Each scene shows the same named points in several views. A view is turned or mirrored, and shifted as a whole, has a little noise and may leave points out.
In the rows, 128 means zero.

Scene 1
View 1
(193): [145 173 152  28 142 136 127 155 141 139  74 116 115 145 149 117 110 117
 176 139 171 119 145 160 182 154 102 110 141 122 167 153 152]
(198): [128 134 135  52 142 126 128 164 156 184  96  91 122 153 120 116  98  86
 177 154 135  93 114 162 138 176 112  96 161 112 147 151 138]
(161): [161 114 147  95 143 110 137 150 148 194  95  99  90 152 124 122 122 107
 148 160 133  95 166 171 167 156 125 174 122 127 122 129 150]
(119): [150 159 148  43 138 130 131 156 146 150  86 107 114 146 143 117 106 113
 169 142 163 116 144 168 180 153 111 123 138 123 157 149 152]
(48): [146 155 154  47 146 131 126 152 143 157  80 109 110 149 145 123 111 111
 166 145 151 110 148 158 174 152 113 127 136 127 151 148 152]
(121): [161 194 172  16 148 151 124 151 127 102  49 140 107 144 177 130 129 145
 164 125 195 142 185 154 226 133 107 142 118 134 178 151 166]
(220): [127 163 155  27 164 152 121 165 147 158  67 118 119 151 147 132 116 101
 173 138 147 112 134 145 157 160 107 103 153 122 158 159 140]
(60): [156 126 143  75 140 113 136 153 147 184  98  98 101 149 127 115 112 108
 156 154 138  95 154 176 165 155 118 150 129 122 133 138 149]
(174): [141 111 142  83 153 121 134 159 156 206  98  91 102 157 116 122 115  88
 156 158 114  84 138 162 131 171 120 144 145 123 121 136 138]
(13): [162 183 150  29 123 123 131 149 132 122  81 110 116 137 157 106 102 130
 176 136 189 129 150 176 209 141 108 114 130 124 175 152 163]
(212): [133 146 137  47 140 125 124 161 151 170  97  96 122 148 129 116  97  94
 176 148 145 100 126 165 150 165 108 102 156 114 149 149 144]
(59): [153 128 161  79 163 132 130 150 143 183  72 117  89 159 141 138 136 111
 143 149 130 106 177 154 172 156 125 184 122 130 126 134 147]
(87): [151 140 124  49 101  97 137 156 150 175 123  76 124 138 113  89  80 100
 177 159 157  97 109 189 155 160 109  90 154 108 155 146 148]
(61): [128 108 118  81 136 104 129 162 168 220 122  70 119 151  98 106  92  71
 169 165 112  72 105 174 111 181 117 107 163 109 129 141 134]
View 2
(193): [ 76 122  91 107 147 171 202 188 129 128 152 133  83 161  83 137 103 119
 106 111 126 117  92 194  52 136 102 154 152 148 136 129 114]
(198): [106 127  55 117 125 164 170 180 109 112 161 139  91 126 160 153 127 117
 106 117 117 118  91 190  87 111 105 135 183 127 123 131 113]
(59): [102 129  98 100 134 149 157 139 134 161 154 172 150 129  96 125  75 116
  63 132 137 130 104 161  87 158 115  95 160 121 137 145  79]
(60): [ 99 127  77  98 135 167 166 155 123 139 157 154 123 130 126 136  99 110
  71 130 135 131  89 172  83 144 113 109 165 120 141 139  92]
(87): [ 90 113  45 100 139 202 180 168  97 103 166 132  74 141 160 144 137  87
  79 127 135 129  66 191  73 118 118 131 175 121 147 124 112]
(119): [ 80 120  83 104 142 175 191 175 123 129 154 140  91 155  99 141 107 112
  95 115 130 120  92 187  62 137 108 138 161 136 140 130 104]
(174): [119 133  63 110 122 150 150 155 118 132 161 160 128 106 161 142 103 123
  81 125 124 129  97 173 102 125 108 102 183 114 123 142  94]
(48): [ 88 125  89 110 141 160 185 174 126 134 155 141 101 148  97 140 101 121
  93 114 126 120  94 183  68 137 106 134 158 133 133 134 104]
(13): [ 59 114  94  98 154 192 210 183 128 124 158 132  77 179  71 136 104 103
  98 115 139 121  78 193  40 142 110 147 142 145 154 124 109]
(61): [125 126  30 113 116 170 147 160  91 110 165 147 107  97 205 150 132 107
  82 125 122 130  82 181 110 107 111 107 199 107 123 135 102]
(220): [ 95 131  87 119 133 146 189 196 126 127 153 129  89 145 103 148 105 136
 120 103 110 108 110 197  69 122  97 158 165 143 110 131 115]
(161): [107 132  72 107 129 153 151 147 120 142 159 160 137 119 133 139  92 120
  71 132 134 129  95 167  96 146 112 101 169 117 133 143  89]
(212): [100 123  63 111 132 168 181 182 111 116 159 134  87 138 138 149 119 112
 105 113 121 115  94 192  77 118 103 138 177 130 131 130 115]
View 3
(161): [136 145 114 145 108 125  83 146  93  97 162 162 105 132 104 125 155 160
 153 134  90 122 154  93 108  91  74 128 115 116 122 121 140]
(48): [139 146 137 129 117 149  94 145 127 104 152 143 111 126 128 102 178 127
 141 141 104 143 145 115  97 104  77  99 147 121 103 146 148]
(174): [139 142 126 139 111 129  76 133  80  98 175 173 116 131 106 116 174 167
 154 134  86 130 174  95 124  98  81 146 103 123 119 111 144]
(220): [158 140 146 112 119 156 100 136 131  97 160 147 122 131 140  89 207 127
 135 138 107 153 157 120 108 117  81 100 151 131  80 151 171]
(119): [129 151 144 138 138 168  89 136 134 112 152 153 118 117 140  88 180 117
 148 145 101 149 149 121  98 106  86 101 141 123 109 134 147]
(61): [130 150 146 147 141 157  71 107  78 102 185 195 135 115 121  92 181 168
 166 137  75 145 191  97 145 108  94 161  82 131 130  83 136]
(87): [102 158 156 158 158 183  74 117 126 118 161 166 124  97 143  76 171 128
 165 144  91 154 163 111 107 110  91 118 116 128 135 101 124]
(60): [130 147 115 146 107 127  84 156 103 100 154 146 102 132 105 124 151 150
 149 135  96 123 143  95  97  89  68 115 128 113 119 134 139]
(193): [137 144 148 128 126 162  97 147 148 106 143 139 113 123 144  93 186 110
 138 145 112 147 137 126  90 110  79  85 163 124  92 154 155]
(121): [139 145 132 124 107 156 113 178 172 106 120 104  95 133 145 104 177  91
 121 147 130 138 109 126  56  98  66  46 196 113  84 192 159]
View 4
(121): [192 108  97 151 109 104  80 127 166 142 145  55 125 164 152  59 110 133
 118 125 108 176 144 152 134 149  60  99  47 121 122 100  88]
(48): [152 108 125 125  95 105 107 142 126 130 130  97 118 140 117  88 135 130
 120 143 136 146 158 150 109 117  91 104  63 163 132 141  89]
(60): [138 107 129 114 102  85 119 162 110 116 131 124  96 140 101 106 147 146
 104 156 135 142 166 143 103  93  98 110  82 176 137 139  97]
(13): [190 111 119 131 105 103 103 125 151 138 129  70 130 160 117  76 135 137
 130 169 102 148 142 139 112 117  74  93  45 130 123 127  82]
(61): [109 113 168  88  86 105 140 159  76 118 109 146 105 110  67 131 170 128
 121 176 156 105 169 139  77  73 133 100  75 206 138 188  93]
(161): [125 106 131 113  95  83 116 169 100 111 132 138  91 134 102 108 142 150
  95 140 149 150 174 142 104  95 102 116  92 191 145 140 100]
(119): [162 113 130 124  99 106 109 135 130 132 125  90 122 144 111  88 140 132
 122 154 128 141 155 146 107 109  90  97  55 156 131 142  89]
(198): [127 114 157 109  89 119 121 138 103 133 115 115 123 120  91 105 158 117
 133 156 144 118 158 149  90 102 119  96  59 186 131 175  87]
(212): [129 112 152 105  91 114 123 142 104 130 116 116 122 123  87 110 160 122
 128 167 138 118 162 142  89  94 115  98  59 185 130 174  88]
(87): [157 114 150 104  94 103 128 140 113 133 111 108 123 139  74 107 167 135
 133 211 119 106 152 133  81  75 106  86  50 162 134 169  83]
(59): [133 102 111 120 103  70 110 174 112 105 142 133  78 140 120  97 131 161
  81 127 148 169 174 138 122 103  85 119  99 182 142 116 105]
(220): [140 116 141 127  98 130 103 127 122 142 128  86 133 125 121  87 136 109
 132 121 144 141 157 161 106 138 102  99  48 171 128 155  89]
(193): [162 113 125 131 103 113  99 127 139 139 128  78 132 146 119  80 135 127
 132 147 121 146 152 151 112 128  86  97  47 151 124 139  88]
View 5
(212): [140 140 102  85 140 122 124  91 123  71 123  77 100 146 118  94 122 117
 157 155 189 152 181  78 106 108 150 130 177 132 100 110 120]
(121): [110  76 106  95  83 197 126 115 157  91  78 102 100 156 109 110 100  90
 128  75 221 164 170 109  98 137 116 140 131 118 109 172  64]
(87): [141 115 113  85 168 106 126  82 126  75 121  91  72 155 139  99 122 118
 163 159 197 142 201  78  88  82 178 130 196 143  92  93 117]
(161): [133 105 114  83 152 110 116  93 106 109 158  97 115 114 118  95 113 130
 135 159 151 157 138 114 124 105 155 116 183 114  96 132 111]
(59): [124  83 113  85 138 132 117  98 106 126 153 109 122 106 111  96 104 130
 117 132 151 163 120 129 130 111 150 119 172 105 101 155  95]
(198): [141 152 101  80 144 112 125  87 115  66 128  69 102 140 115  93 127 123
 162 165 181 151 179  76 110 102 148 125 182 131  99  99 128]
(193): [127 111 101  88 112 158 128 101 141  77  96  88  98 156 115 100 114 103
 144 115 207 151 181  89  98 124 133 134 156 124 104 133  92]
(220): [131 150  94  85 107 148 125 101 129  65 108  70 117 143 103  94 121 111
 150 133 192 160 173  84 114 128 122 126 156 127 108 125 113]
(61): [149 153 105  79 179  73 119  77  94  78 164  74 100 126 128  89 126 141
 162 197 155 147 169  78 116  87 173 119 207 131  92  82 147]
(174): [139 128 109  80 155  99 117  93  96  96 161  87 120 114 114  92 119 137
 143 173 151 156 142 100 127 105 153 113 189 122  98 114 126]
(48): [132 124 105  86 127 135 124  94 130  76 115  82  99 142 118  94 119 116
 149 142 192 153 173  89 103 113 141 129 170 126  99 124 106]
(13): [123  84 113  94 119 166 128  99 152  83  89  99  79 164 125 108 109  97
 149 101 219 149 190  94  84 112 146 137 157 130  98 143  82]
(60): [129  97 116  84 152 121 119  92 110 103 144 100 103 128 121  99 109 128
 135 145 162 154 152 105 113 103 158 122 180 120  95 129 105]

Which points are out of place in each view (at most two, in the order of its rows)? Write - if all are in place.
view 1: (161), (59)
view 2: -
view 3: (119), (60)
view 4: (212)
view 5: (48)
